Each row is a point on a tangle of strands that fork and nearly touch. The rows are in no order.
In the rows, 128 means zero.
Points whose rows are less than 146 apart are linked; no others are. Some points are linked to none.
fir: [113 121 121  69 116 160 141 162 138 155 131 133 114 124  74 106 102 124
 117  85 175 148 143 177 126 130 125 123 150  90  76 148 164 138 119 120
 154 127]
dif: [ 98 155 133 132 115 146 140  85  75 104 106 155 129 103  98 149 102 153
 111 119 170 111 141 149  74  94 130 184 113 140 123 176 101 136 123 128
 121 116]
fak: [117  82  57 148 116 117 130  64 126 152 116 127 164 159 146 159 150  94
 102 128 140 113 133 104 107 144 149  97 134 155 133 147 150 142 102 154
 186 109]
Gode: [154 102 175 150 149 157 122 121 128 127 169  96 121 145 177 105 142 135
 135 168  95 144 118  89 101 168 116  68 130 114 171 139  88 126 164 116
 105 149]
Rimap: [132 148 144 186 179 138 143  46 158 128 132 121  85 143 129  49 130 124
 134 178  87 138 109 114 196  96 142  94 110 128 231 155  89  93 165 148
 118 116]
bana: [132 127 103 119 143 129 176 159 136  71 166 170 138 148 125 149 151 127
 105  78 162 133  94 162  99 119 133 123 151 113 146 132 120 105 158 113
  86 122]
dage: [107 131 131 132 115 116  95 144  61  83  85 142 150 140 148 125 129 140
 122 136 147 151 119 102 111 120 139 192 121 137  80 125 151 168 162 105
 116 134]
viloz: [ 79 126  94 161 103 121  78  71  84 148 106 127 160 119  75 134 164 121
 105 116 138 155 167  99 120 109 129 116 118  92 143 158 137 165 127 119
 149 118]
tera: [130 144 103 126 118 134 189 144 148 130 152 154 115 129  91 163 115 150
 118  87 115 171 125 159  69 129 103 128 133  54 103 116 133 113 115 115
 105 158]
Vari: [199 118 130  96 171 143 162 154 155 101 138 148 116 140 125 178 137 143
 122  92  84 125  90 161 130 144 121 130 148 146 153  88  90 109  97 138
 121 190]
sos: [140 135 173 163 107  78 142 101 132  97 151  98 112  89 113  99 122 100
 147 141 111 123 136 135 169 112 134 127 116 165 192 149  85 158 153 122
 104  71]
forev: [122 193 146 166 182 146 155 122 142 101 155 172 121 132 129 102 157 145
 128 164 109 150  85 147 157 118 144  95  82 110 198 185 114 118 134 139
  45 100]
vif: [126 167 135 162 157 139 144 124 129 120 179 156 103  98  95  87 150 116
 121 165 120 146 128 136 122 143 139  99 110 101 204 175 107 154 146 132
  53  86]
seno: [164  87 147  86 133 144 140 150 162 136 171  91 135 124 179 119 114 132
 155  80 114 112 120 159 178 160 115 120 151 133 120 126 114  89 116 122
 162 154]
zudez: [112 150 127  88 124 123 144 133 117 134 101 142 107  77  94 131  61 148
 144 145 183 111 174 165  79  95 155 142  92 124  57 191 161 163  87 142
 137  82]
Nelo: [138 147 133 127 134 174 147 175 175 105 217 133 143 131 186 141 158 134
 146  65 116 125  91 173 175 109 121  96 144 128 154 128 149  94 137 121
  86 133]
Siruk: [100 130 181 141 127 129 128 155 106  86 129 118 161 135 203 106  85 126
 178 115 136 169 109 133 163 124 134 160 120 131  87 144 165 106 193 110
 134 122]
rog: [107  95 161 180 105 145  84  74  87 132 106  80 140 153 190 120 119 134
 152 159 116 171 121  90 153 118 118 132 117 166 114 148  90 125 188 139
 158 134]
kozud: [138 115 120 131 139 151 170 109 166 165 136 137 100  94  88 100 108 136
 126 118 144 130 133 151  99 153 154  64  98  84 200 143 190 156 103 149
 105  84]
Mak: [128 104 127 172 117  93  79  81 133 115 125 108 161 124 195 159 167 122
 158 133 119 122 100  58 166 144 126 114 141 145 189 105  65  93 140 147
 160 122]
Sosu: [113  96 137  84  95 118  89 178 113 150 129 133 136 127 130  99 102 118
 133  91 137  85 142 159 187 121 118 163 162 178  91  93 186 150 130 100
 163 134]
pef: [127  97 109  69 147  90 125 203 117 102  75 144 133 159 134 150 105 107
 109 134 132 100 116  96 138 148  96 153 168 146  45  62 164 140  99 108
 169 180]
temi: [151 140  88  61 113 177 150 180 148 147 119 121  89 117  61 124 117 150
 102 120 117 140 126 177 135 116  99 144 126 146  55  82 150 112  93 130
 143 182]
Tadul: [142 176 187 182 149 143 139  86 140 118 135 117 122 132 155  95 108 124
 158 169  86 163 122 146 150 105 148 160  86 151 153 164  56 127 152 140
 113 134]
bar: [111 141 127  87 137  95 122 196 122 140  55 143 124 140 102 154 108  89
  98 131 114  89 136  93 115 142 105 153 135 139  56  77 203 169  98 102
 156 167]
pak: [140 112 103 113 114 120 164 115 136 145 146 163 143 128 128 147 129 121
 120  88 132  79 100  97  87 176 117 121 169 122 165  97 161 136  94 128
 144 129]
risag: [141 164 100 168 166 152 132 133 158  94 140 135 130 137 180 146 198 155
 112 148  94 126  69  75 119 122 155 127 131 131 214  81  84 118 129 138
  92 139]
masiz: [120 125 175 161 131 136 105 130 116 109 165  91 125 129 159  82 148  98
 132 175 113 160 141 101 132 157 126  79 129 139 128 162 101 144 192 102
  98 120]
bef: [142 106 124 131 103  98 110 181  87  59 119 126 153 161 181 163 156 121
 122 111 138 128 110 127 111 122 131 182 147 145  90  81 140 142 168  95
 127 148]
viso: [120  95 126 167  84  91  96  92 101 115  91  64 150 133 173 151 134 108
 160 162 104 166 134  86 194 131 140 145 101 190  99 136 113 142 159 136
 172 131]
fur: [175 100 105 141 156 144 140  81 138 134 112 126 154 152 183 138 128 123
 139 130 129  98  83  79 109 174 151 100 161 146 151 122  86  79  97 166
 177 109]
lut: [162 139 100 183 152 162 157  92 120 139 120 160 131 172 165 118 124 130
 121 104 130 106  73 123 102 104 159 159 129 142 214  95 127  86 121 159
 126 135]
rab: [ 90 141 156 140 115 132 104  88  90 160 122 119 140  94  86 111 100 145
 133 161 161 136 177 134  69 110 100  99  85 110 110 195 126 150 147 123
 101  96]
Siv: [118 117 121 175 126  92 114  53 134 160 146 110  75  99  88  42 130 111
 138 163 112 132 160 110 142 113 125  68 105 133 201 135 107 160 163 137
  98  68]
tufer: [ 85 149  92  74 111 120 154 211 142 155 116 141  95 124  62 113 124 138
  87 111 136 140 138 141 146  92  79 163 160  71  46  83 177 115 123  75
 134 167]
piv: [119 177 205 113 148 144 162 114 130 156 134 187 131 110 150 120  89 162
 177 146 130 145 129 208 172 131 136 133  58 139  98 169 103 100 151 141
  70 129]
vela: [155 145 128 102 108 138 143 144 126 122 108 118 116 130  90 187 131 138
 112 135  92 123 143 135  54 121 117 150 147 130  84  80 143 171  91 109
 137 161]
Rakis: [157 122 166 143 123 125 126  97 156 131 135  83 133 139 170 133 109  96
 168 175  79 118 130 114 112 167 138 125 131 205 118 125  82 137 117 154
 153 121]
Kita: [ 92 108 139 181 131 144  41  55  97 149 113 113 114 140 151 125 157 139
 154 161 112 157 136  66 140 124 123 109 131 157 140 133  79 142 187 152
 157 159]
Fazi: [ 97 158 118  57  99 174 126 194 130 179 138 172 116  80  40 130 158 155
 122 122 171 155 162 219 167 104 112 141  99  86  98 101 141 119 105 125
  96 115]
Keni: [138 174 143 177 201 133 137  50 148 138 119 157  92 136  87  65 141 141
 139 177  93 140 110 142 163  80 151 135  64 151 219 149  77 104 124 157
  97 115]
vur: [116 134 160 144 115  95 112 104  96 148 134 123 101  98  82  68 105 105
 134 188 166 140 198 140 109 128 139 128  81 138 112 177  94 173 145 110
  88  82]
bog: [132 146 141 109 135 167 148 140 150 139 153 178 137 111  83 118 146 154
 141  74 125 158 125 212 132 132 120 103  95 103 126 136 151 115 136 148
  70 147]
rera: [116 143 168  77 122 127 157 159 124 112 126 179 112  88  90 113  93 142
 153  92 182 118 128 220 167 113 134 146 128 160 112 130 149 130 147 145
 111 102]
Funut: [ 98 134 149  98 145 147 139 206 135  74 139 131 145 134 184  97 115 163
 136 117 150 163 108 144 160 134 132 162 137 114  80 146 147  92 176 116
 101 140]
teg: [156  88 102 130 137 133 145  83 143 139 137 140 171 159 171 162 130 101
 126 122 139  99 106  99  88 172 141 116 164 171 106 130 111 119 101 189
 182 109]
bofi: [143  66 131 104 126 104 105 146 147 134 124  77 178 159 160 139 141 106
  95 175 142 119 137  72 108 185 122 110 133 128  94 145  95 122 113 103
 152 142]
teku: [116 138  97 146 127 121 105  69 135 154 136 105 100 109  91 125 149 104
 114 174 107 100 157  96  86 169 141  93 140 163 153 152  93 148 105 153
 156 112]
bunop: [128  91 111 155 157 153 161 113 129 123 136 122 148 150 147  97 152 154
 103 120 146 148 109 108  94 129 129  69 128  62 175 146 140  96 159 127
 118 113]
filu: [140 100 116  96 115 142 155 142 151 153 116 102 155 146  99 121 124 116
 102  86 158 128 151 147 107 145 148  95 152  84 104 143 137 141  99  93
 157 137]
nif: [166 129 167 160 143 138 184  95 168 122 131 144 133 131 154 107 117 136
 143 109  99 127  94 154 160 126 159 102 107 149 197 135 129 120 113 152
 119 122]
gume: [122 165  66 141 122 144 143  79 127 125 102 114  84  95  81 141 117 175
 122 142  93 130 130 116  69 115 152 157 119  99 195  97 150 109  72 158
 135 103]
Banu: [145 106  74  64 110 154 156 158 144 151 145 136  92 144 108 152 111 128
 114  99 123  97 133 165 122 131 120 143 172 151  58  87 150 108  87 139
 176 180]
Lufe: [154 146 213 168 142 163 165 135 175 120 147  81 144 142 204 149  95  89
 188 139  92 148  96 157 153 115 116 140  86 131 144 128  95  82 153 126
 146 150]
Meka: [131  72 132 108 139 109  99 170 125  86 104  95 143 159 182 153 103 120
 116 152 134 124 129  81 119 184 130 158 137 121  90 119  90 118 131 118
 147 167]
gemo: [110 130 119 134 103 125 103 120 106 178  93 125 153 155 111 171 108  73
  78 137 131 117 164  79 103 156 116 131 136 103  87 161 162 186  86 116
 166 141]
rapuv: [123 111 133 159 119  77  73  69 143 128 144 112 133 114 144 111 159  99
 144 156  99 122 105  50 170 157 112 105 140 156 192 125  77 112 151 145
 139 108]
Lebad: [114 114 132  90  93 152 121 173 157 164 141  97 113 112 131  71 103 134
 135 101 141 113 145 176 208 120 121 142 150 177  92 104 170 115 119 141
 171 119]
nuru: [114 155 133  84 135 141 127 208  98  83 119 183  94 113 119 105 109 166
 138 103 129 124 117 182 160  90 112 195 161 152  86  72 174 109 154 122
 122 134]
nur: [125  90 111  99 139  73  90 207 118 108  84 114 147 160 178 122  97 111
 121 126 118  99 131  89 174 162 126 157 128 136  79 100 214 124 114 117
 187 164]
Vut: [158 152 159 125 121 124 161  97 114 140 113 152 119  84  86 107 100 164
 150 115 147 129 158 192 117 115 151 112  74 144 133 171 119 155 101 144
  98  77]
let: [129 120 152 151 113 101  80 138 121 127 112  91 125 146 125  79 126  96
 113 188 120 158 157  94 129 152 141 126 121 141 102 150 124 174 167 102
 128 126]
zuzuv: [153 124 121 171 114 121 108 111 123  99 128 112 157 133 183 152 184 155
 137 120 117 135  89  93 138 109 161 129 134 150 182  92  85 112 158 120
 129 126]
zodo: [131  95 147  82 104 163 127 172 163 132 174  88 122 102 128 100 140 140
 121  96 143 149 126 173 210 128 103 114 136 144 124 111 133  85 128 116
 136 129]
bul: [105  92  92 111 110 121 129 159 134 190 131 138 135 174 129 161 126  83
  94  88 160 103 138 114  89 127  83 130 165  71  62  89 167 119 129  89
 135 190]
Nasu: [101 115  89 145 117  93  56  62 104 161 101 106 130 137  99 154 164 119
 144 146 117 116 167  87 174 108 143 125 127 192 102 148 118 186 103 152
 172 153]
val: [143 110  95 108 136  79  61 112 112 110  92 106 165 139  82 162 189 107
 102 175 119 130 150  51 142 160 129 109 165 131 149 125  89 157 113 101
 173 146]
rel: [119 109  78  66  96 144 117 179 139 196 120 140  89 143 100 121 120  92
  91 106 138  79 139 138 144 119 104 154 181 149  51  76 167 109 101 121
 188 155]
kiko: [109 150 111 136 125 138 134 146 138 132 160 134 125 121 117 154 170 141
  97 140  91 142 118  76  53 148 122  92 146  67 166 113 146 171 116 103
  79 138]
Sope: [137 115 102 154 147 159 180 110 139 147 128 137 115 120 116  95 121 143
 129 111 133 139 110 134  90 147 135  84 116  81 192 141 196 102 131 143
 102  98]
muze: [148  68 115  80 130  89 130 156 139 138 107  98 168 137 114 151 137 103
  83 134 147 122 148  94 124 166 124  87 139 120 101 155 121 152  91 103
 162 143]
kur: [144 136 151 106 115 158 131 135 141 128 121 128 115 122  89 148 103 142
 124 140  96 126 134 144  52 138 121 132 114 143  99 127 139 153  90 135
 112 156]
nuz: [165  81 117  83 150 176 147 150 143 156 183 138 112 151 162 125 140 154
 120  66 122  98 111 149 155 163 104 120 174  97 140 111 105  67 123 146
 127 174]
legob: [159 120 151 128 131 147 125  98 148 145 133 103 121 126 105 130 128 117
 127 171 101 120 144 122  77 172 146  97 126 178 117 149 100 169 100 134
 134 121]
rak: [112 158 133  80  95 155 133 174 175 185 119 132 120 106  41 148 104 128
 112 116 165 157 172 202 139  98 134 117 114  53  85 116 159 148  88 112
 129 111]
nalep: [124 175 196 125 158 123 170  78 132 151 139 206 141 104 136 127 120 154
 163 165 150 119 115 207 164 119 142  88  45 106 164 187  92 114 147 148
  50 111]
ponu: [ 93 155 130  61 114 156 148 186 128 142 137 204 108  79  64 140 136 149
 143 107 191 146 122 223 179 110 119 134 134  99 106 118 143 112 143 133
  96  94]
mab: [134 191 117 163 154 150 154  85 114 130 120 166 114 102  79 143 127 168
 125 154  89 160 130 151  74 123 130 132  76  63 177 153 121 105 103 148
  69 134]
dimu: [147 100 108 127 150 133 155 172 158  71 171 133 146 141 179 179 166 129
 110  95 137 102  83 104 110 128 116 123 158 119 158 101 106  94 136 108
  90 147]
fev: [146 114  92 117 115  97  79 116 108 117  86 118 164 140 140 186 184 137
  98 139 134 120 114  42 114 148 125 143 151 125 122  97  77 145 109 121
 174 165]
mapek: [112 129 115 143 111 115  61  94 115 179  89 122 162 145 120 162 127  69
  91 192 124 121 169  51 110 181 107 115 124 139 101 152 146 171  97 131
 164 145]
Tafeb: [123 132  70  72 121 152 160 197 126 139  99 135  70 123  58 104 132 153
 102 128 126 149 134 173 161  89  72 167 152 122  63  38 155 103 105 100
 144 155]
zot: [132 120 179 133  98  88 119 105 144 101 124  77 111 112 147 119  95  80
 160 171 101 106 149 116 146 152 138 143 126 209 103 139 108 173 124 143
 161 100]
zeza: [139 122 144 157 125 165 135  98  96 129 133 134 143 156 150 140 109 148
 129  96 137 133 114 121  97 146 130 139 145 141 133 136 112 140 146 118
 146 142]
kob: [163  87  53 103 142  94 135 132 127 128 119 153 162 158 165 154 177 140
 108 112 146  76  82  60  84 152 136 131 152  88 157  60 105  79  99 126
 133 121]
gozi: [173  62 106 133 114  85  93 133 100 122 123 137 187 164 210 186 117  94
 153 115 163 115 111  94 157 160 136 175 134 175  68 106 143 109 119 147
 176 152]
tarel: [120 137 131 189 167 122 105  37 129 145 136 108  56 130 116  43 139 103
 153 179  92 120 126  99 171 114 114  81 122 141 204 117  77 105 180 158
 128 110]
kan: [165  93  73 134 151 139 133 127 113 163 132 142 145 165 187 136 172 163
 115 121 146 102  78  59  72 164 135 117 151  69 172  84 125  91 115 134
 118 138]
fega: [ 70 155 102  94 131 116 124 210 144 143  82 134 102 141  80 109 106 119
 102 100 133 108 142 116 114 100  95 156 148 109  53  75 200 144 116  94
 143 158]
neze: [110 180 146  53 134 121 122 185 126 142  97 143  92  72  63  80  88 181
 150 150 128 125 176 173 132 118 150 149  96 128  78 122 180 161 102 125
 118 106]
bis: [127 160 136 140 153 124 182  83 122 153 138 217 143 114 127 118 129 163
 157 120 162 123 119 204 115 118 144 102  61  96 187 153 145  95 138 143
  60  69]
nulu: [123 125  97 166 143 101  71  46 143 149 119 118 107 124 114 109 163  91
 147 169 100 110 132  58 153 171 133  94 168 177 162 130  71 121 123 169
 177 106]
Tig: [109  94  91 169 118 119 125  42 121 138 116 116 140 135 151 131 141 115
 130 110 136 111 115 103 140 121 146  95 124 170 164 151 133 123 144 160
 173 108]
mive: [126 103 121  76 138 145 143 205 151  91 136 110 113 130 152 147 103 146
 132 120 112 109  97 127 159 123  92 176 154 161  91  85 125  67 152 127
 132 185]
fud: [128  97 110  63 140 107 120 209 153 114 121 128 120 147 147 142 120 140
 120 127 132  93 104 103 129 142  87 169 166 162  64  55 144  93 134 125
 150 174]
roka: [129 187 118 182 176 157 151 109 139 109 134 141 128 127 143 114 179 153
 119 150  88 132  77 112 136  98 161 120 103 138 218 124 121 105 134 137
  60 110]
Tos: [124 136  67 131 129  81  79  84  95 129  82  95 132 110  65 174 171 105
  95 160 103 114 157  83 145 135 148 110 157 153 130 141 120 172  75 131
 201 130]
pof: [ 89 139 127  87 106 147 149 136 121 156 119 182 112  97  77 140  72 141
 137 108 196 127 158 191  98 132 126 143 111  79  86 179 148 114 116 138
 133  95]
faf: [166 147 181 114 121 135 128 181 113  48 121 124 130 132 178 172 132 142
 149 124 105 130  95 128 125 118 129 173 151 162 123  81 126 148 146 110
 110 148]
lupan: [140 153 163 160 142 148 146 157 135  56 148  99 150 137 203 154 147 115
 132 136 112 161  87 116 153 116 142 161 131 126 154 165  59 102 157  97
 119 137]
lefek: [182 137 122 167 175 159 169 123 147 137 145 173 141 187 172 145 138 131
 127  79 111 106  72 160 120 114 140 152 125 134 193  87 136  68 118 145
  96 156]
falit: [113 119 137 163 115 114  70  96 101 141 131  82  96 126  92  69 144  95
 122 188 127 139 185  97 107 123 126 140 106 169 100 153  96 166 155 109
 117 124]
Fal: [131 152 132 149 144 125 152 122 137  99 144 128 110 108  77 105 149 121
 102 154 130 170 128 117 110 136 136 113 132  99 183 178  97 142 145 118
 111 109]
liti: [152 130  76 134 143 127 109  90 150 145 111  89 131 123 117 107 183 156
 121 158  92 133 119  61  98 157 164  93 148 106 180  88 116 106 126 134
 130 119]
fam: [117 151 216 124 116 151 141 136 133 152 156 154 110  93 146  95 100 155
 184 133 103 152 137 175 156 128 113 119  97 136 108 159 142 140 158 134
  64 123]
foz: [ 78 116  64 164 148 125 108  17 120 158 102 103 110 116  99 107 141 138
 133 110 127 110 137 104 139  90 154  83 127 146 157 144 128 129 124 178
 172 105]
pofet: [119 162 117 160 128 149 132  48  96 128 109 144 113 103  94 128 111 165
 118 121 141 119 148 120  77  92 134 151 124 119 147 178  89 137 106 147
 138 118]
Kezo: [117 131 128 179 150 164  91  54 101 148 116 107 112 132 126 102 158 164
 130 150 113 162 149  88  86 107 140  82 136 102 140 159  89 125 167 141
 153 125]
posel: [110 127  70 151 133 137 132  48 142 159 108  91  91  92  91 127 142 113
 113 156 112  92 154 106  86 123 170  86 118 152 155 148 147 150  77 175
 163  76]
lunip: [138 164 176 128 146 145 153 178 150  57 156 130 153 128 159 131 119 138
 134 125 137 177  94 168 159 115 126 132 129 123 119 167 106 107 155 100
  87 137]
Gol: [122 104  87 146  94 120 112 124 112 167 103 137 163 185 128 180 128  86
  79 107 149 118 141  84  96 137  91 117 149  64 101 127 164 137 117  99
 150 153]
Gigez: [ 96  93 127 193 130 116 133  43 124 122 115 121 145 137 152 107 138 122
 132 108 145 126 100 117 145  88 117  94 121 166 209 134 123 106 167 148
 138  77]
lib: [126 161 144  79 134 171 132 232 156  70 157 117 112 105 157 138 147 143
 139 117  99 132  87 147 189 101 100 165 149 154  93  83 131  71 131 123
  94 177]
Zepuz: [173  96 144  95 105 115 156 138 135 103 151 105 145 135 165 130 102 125
 151  85 138 118 127 161 166 155 142 128 161 167 109 130 118 128 124 122
 180 146]
Tira: [ 98  86 115 150 131  80  87 175  99  97  98 112 166 157 184 117  93 124
 144 129 119 133 144  81 173 150 144 166 104 153  98 119 208 151 134 124
 154 141]
bibu: [ 79 182 126 118 103 116 152 133  92 120 129 175 151 110  99 142 135 153
 115 130 150 159 147 145  97 125 124 131 137  57 111 170 134 158 143  99
  87 101]
fiti: [128 170 135  72 124 140 129 169 132 147  99 121  71  81  67 122  72 149
 130 150 139 116 187 161  88 108 135 137  93 116  55 149 185 167  64 140
 138 103]
pokos: [131 138 173 115 129 125 150 164 132  84 142 131 126 110 105 121 125 133
 121 148 139 161 119 162 126 138 134 124 134 149 146 166 109 157 143 110
  97 123]
gak: [134  96 133 137  94  75 102 102 111  91  82  84 144 124 151 157 121  82
 151 156 119 125 143  95 167 147 138 135 131 224  98 134 135 158 115 142
 170 114]
laga: [137 137 130 136 122 115 148 140 140 158 138 118 111  79  54 116 103 124
 122 129 150 134 168 141  89 124 161  88  95  72 192 142 170 178  75 133
 118  70]
lonok: [166 123 145 154 168 174 156 168 152 121 176 151 141 190 191 168 120 126
 141  84 128 127  92 161 118  99 114 166 126 137 143 101  97  62 148 140
 102 177]
Kap: [133 146  88 161 150 155 173  62 117 132  90 144 104 119 108 136 142 151
 121 112 120 101  86 103  74 106 146 171 136 134 211  96 136 105 106 162
 132 136]
siko: [140 111  97  75 107 107  89 219 114 127 140 125 130 138 167  97 140 120
 117  91 128  94 142 144 200 103 132 166 176 135  90  60 180  88 145  91
 152 147]
gusa: [ 90 148 126 136 100 111 116 131 119 170 109 114 133 120  87 174  75  69
  88 114 149 115 182 118  96 131 120 115 114  69 128 163 179 191  60 117
 154 104]
Masi: [126 163 115 105 133 170 129 201 153  92 204 123 114 137 190 153 154 136
 144  71 112 131  99 174 186  97 128 146 152 120 100 105 128  65 144 112
  86 150]
vilar: [ 83 161 137 127 112 125 129  98 104 140 132 143 155  97 100 126 125 151
 129 166 155 165 167 152  77 136 134 100 105  59 121 176 121 143 158 105
  96  73]
Puso: [158 145 202 190 147 157 153  88 146 116 141  98 130 159 178 110 111 121
 168 169  80 166 108 151 162  97 121 101  83 121 159 143  71  95 166 137
 114 123]
Nezel: [158  85 132 122  96  92 119 122 108  96 119 100 153 144 185 156 104 100
 153 101 150 111 127 126 160 155 144 156 149 168  97 122 142 129 129 133
 190 131]
dip: [164 111  93  57 111 126 107 221 108 124 175 124  98 149 155 119 157 128
 123  98 117 106 138 159 169  90 119 164 176 131  69  59 129  84 141  82
 111 166]
zed: [ 99 155 178  69 126 132 117 201 135 149 131 135 111  80  84  52 100 164
 145 133 132 147 162 164 173 126 130 131 115 130  88 123 164 164 129 128
 108 105]
gezil: [105 151 110 113 109 104 127 132  65 113  94 134 130  97  78 160  91 125
 103 119 179  94 174 144  76  80 110 173 103 129  82 169 149 177  91 124
 131 102]
zek: [139 141  81  75 129 126 188 168 133 115 155 157 109 129  60 163 138 139
 118  86 133 166 130 192 114 118 107 110 142  35 104 100 152 101  97  92
 112 143]
Tiro: [120 135 107 137 103 124 156 135 164 142 141 121 124 130  79 165 138 134
  87 117 101 141 132 109  48 123  98 112 147  43 145  96 160 149 105 100
 111 126]
fas: [105 162 140 188 140 123 100  70 129  90 124 113 125 127 149 109 174 156
 151 109  93 138  92  96 179  70 158 129 141 140 191 117  77 118 169 124
 128 123]
Taku: [120 129 151 101 121 109 130 151 127 150  94  97 125 119  96 111  96  97
 116 139 143 118 167 140 124 144 143 124 124 162  80 140 168 206 104 117
 159 112]
dedef: [124 143 148 158 142 150 168  92 124 119 152 178 161 145 148 103 138 148
 147 108 163 135 107 187 119  98 135  95  99 121 167 153 134  96 182 127
  86  87]
Gagi: [148 173 141 180 178 136 144  75 130 142 122 169  96 106  74  98 116 134
 130 156 111 128 134 171 102 122 144 131  48 118 195 184  87 115  98 164
  70 134]
Tabo: [101 103  98 104 120 124 143 183 126 152 163 150 140 160 115 152 129  86
 100  59 160 112 116 136 101 115  87 124 178  95  93 107 162 123 154  94
 113 154]
katol: [172 120  96 112 109 113 125 121 107 122 100 133 136 144 112 185 155 133
  97 137 118 117 119  92  77 142 118 138 168 130 107  82 100 172  90 108
 161 154]
gitu: [157  72 148  69 112  92  79 158 142 156 143 143 187 159 197 172 143 134
 146 107 139  64 122  83 145 167 110 141 150  89  76 106 100  89 104 120
 144 143]
zigi: [107 113 171 155 105  93 104 160 114  75 116  96 137 128 204  93  87 119
 169 145 114 153 121  97 157 135 125 149 105 141  93 118 173 135 174 127
 132 131]
vige: [132  97 158 142 137 132 114 164 117  81 122  78 154 148 214 152 124 127
 128 139 136 149 104  84 132 143 132 174 132 131 115 140  85  94 175 129
 142 158]
gov: [107  85 172 150  97 112 141 114 134 154 147 118 125 114 143 100  86 113
 148 122 152 139 152 142 153 133 102  84 123 132 123 163 145 166 163 126
 121  95]
zemur: [133 195 110 132 156 120 159 123 121 106 116 198 118 100  62 167 133 162
 126 128 111 159 127 191 101 146 142 126  69  64 165 150 133 122  77 153
  48 129]
nanam: [104  99 113 142 115  95 102 152  77 114  75 127 171 167 141 127 129 116
 117 139 141 160 152  87 156 138 142 173 105 151  85 150 179 181 120 111
 152 159]
Fep: [115 113  88 153  88 117 130 113 153 136 102 110 143 158 111 182 144 107
  89 125 121 125 140  90  40 117  98 123 136  53 130 107 153 134  98  93
 145 136]
Dov: [151  80 110 119 143  87 128 156 145  90 155 130 186 147 190 183 171 126
 111 118 140  81 106  81 111 161 114 115 146 112 154  98 103 109 119 113
 116 124]
bovap: [118 122  98  92 111 114 149 188 127 115 175 172 135 145 112 139 138 114
 110  69 169 135 119 169 111 101 118 145 177  99 100 124 133 102 170 106
  94 146]
rase: [117 160 180 177 139 144 100  51 108 128 119 107 104 116 125 105 113 142
 144 158  95 133 149 124 143  88 140 148 119 180 143 168  47 139 159 138
 127 118]
feges: [146 111 148 163 164 162 143 117 128 109 174 111 139 166 196 112 160 150
 130 141 109 138  95 100 130 141 113  56 134  91 175 148 126  95 174 119
 103 123]
gim: [ 88 121  97 159 108 111  85  58  87 127 100  95 111 113 114 134 129 115
 115 155 133 127 162 100 165 108 144 130 127 191  82 192 112 190 120 165
 158 129]
telaf: [130 128 158 125 122 144 146 120 128 126 157 173 128 103 113 121  95 126
 141  59 174  91 125 201 125 107 121 148 134 174 144 146 138 131 147 139
 117 115]
duza: [131 171 125 175 139 133 129  41 110 139 114 124  74  96  87  88 132 156
 138 125  93 115 145 122 130 101 149 128 122 152 175 182  76 151 109 155
 132 108]
musa: [113 133 139  95 114 185 105 177 138 160 161 144 120 133 143 114 141 156
 130 100 117 131 107 159 122 121 103 152 143 135  76  85 168 118 150 124
 107 166]
Fude: [149 129 185 153 152 187 139 142 153 111 144 120 136 165 181 137 104 128
 158 111 130 134  93 166 123 116 116 156 114 162 120 112 120  69 169 144
 119 155]
Saror: [108 145 203 101 118 120 120 159 146 119 135 123 104  94 137  54  72 141
 175 145 122 160 131 161 193 138 139 140  89 147  92 134 152 137 162 141
 103 106]
Kig: [124 100 150 164  99  67 118  98 142 116 152  97 138  94 133 107 138  71
 140 137 111 133 126 106 168 139 122 106 148 167 208 135 104 161 137 129
 134  86]
Nizor: [120 140 102 170 124  97 108  90 123 176 138 101  87  72  49  70 131 117
 127 160 137 126 170 122 106 104 150  95  89  86 196 149 135 141 104 146
 111  60]
giso: [173  77 121  75 121  73  75 166 124 127 111 136 186 180 197 172 122 102
 162 123 158  96 120  73 159 174 125 167 127 141  36  89 123 110  80 144
 163 145]
Rufak: [125 172 134 114 109 103 140 136 131 153 116 110 123 107  54 172  97  93
  99 113 141 116 173 154  84 118 129 106 122  71 151 122 166 184  67 111
 144  85]

Follow the links from the first point to the second, and from the first to the third. Name the last point that the two ways share.
katol; muze; nuz => legob
Lebad; giso; nulu => Nezel
pef; vif; ponu => lunip
dimu; zemur; tera => Gol
telaf; Saror; Meka => fir
dage; fas; rak => lunip
Zepuz; Kezo; lunip => gak

A fork is a point with three links. Follow the links from the first point to the second and name the forks in between, in order.
Fazi; zigi => fir, lunip
giso; gim => Nezel, gak, legob
Siv; bul => laga, gemo, Gol
gemo; Dov => Gol
mab; falit => laga
Tos; teku => legob

Name the points in between on the shortest way along the links from the first point to the second, in order.
pokos; Nezel => Fal, vif, forev, roka, risag, zuzuv, Mak, rapuv, nulu, teku, legob, Rakis, zot, gak
Tadul; bis => rase, duza, pofet, dif, gezil, zudez, fiti, neze, zed, Saror, fam, piv, nalep
let; Fep => masiz, Gode, feges, bunop, Sope, kozud, laga, Rufak, gusa, gemo, Gol
Fal; filu => pokos, lunip, lupan, vige, Meka, bofi, muze
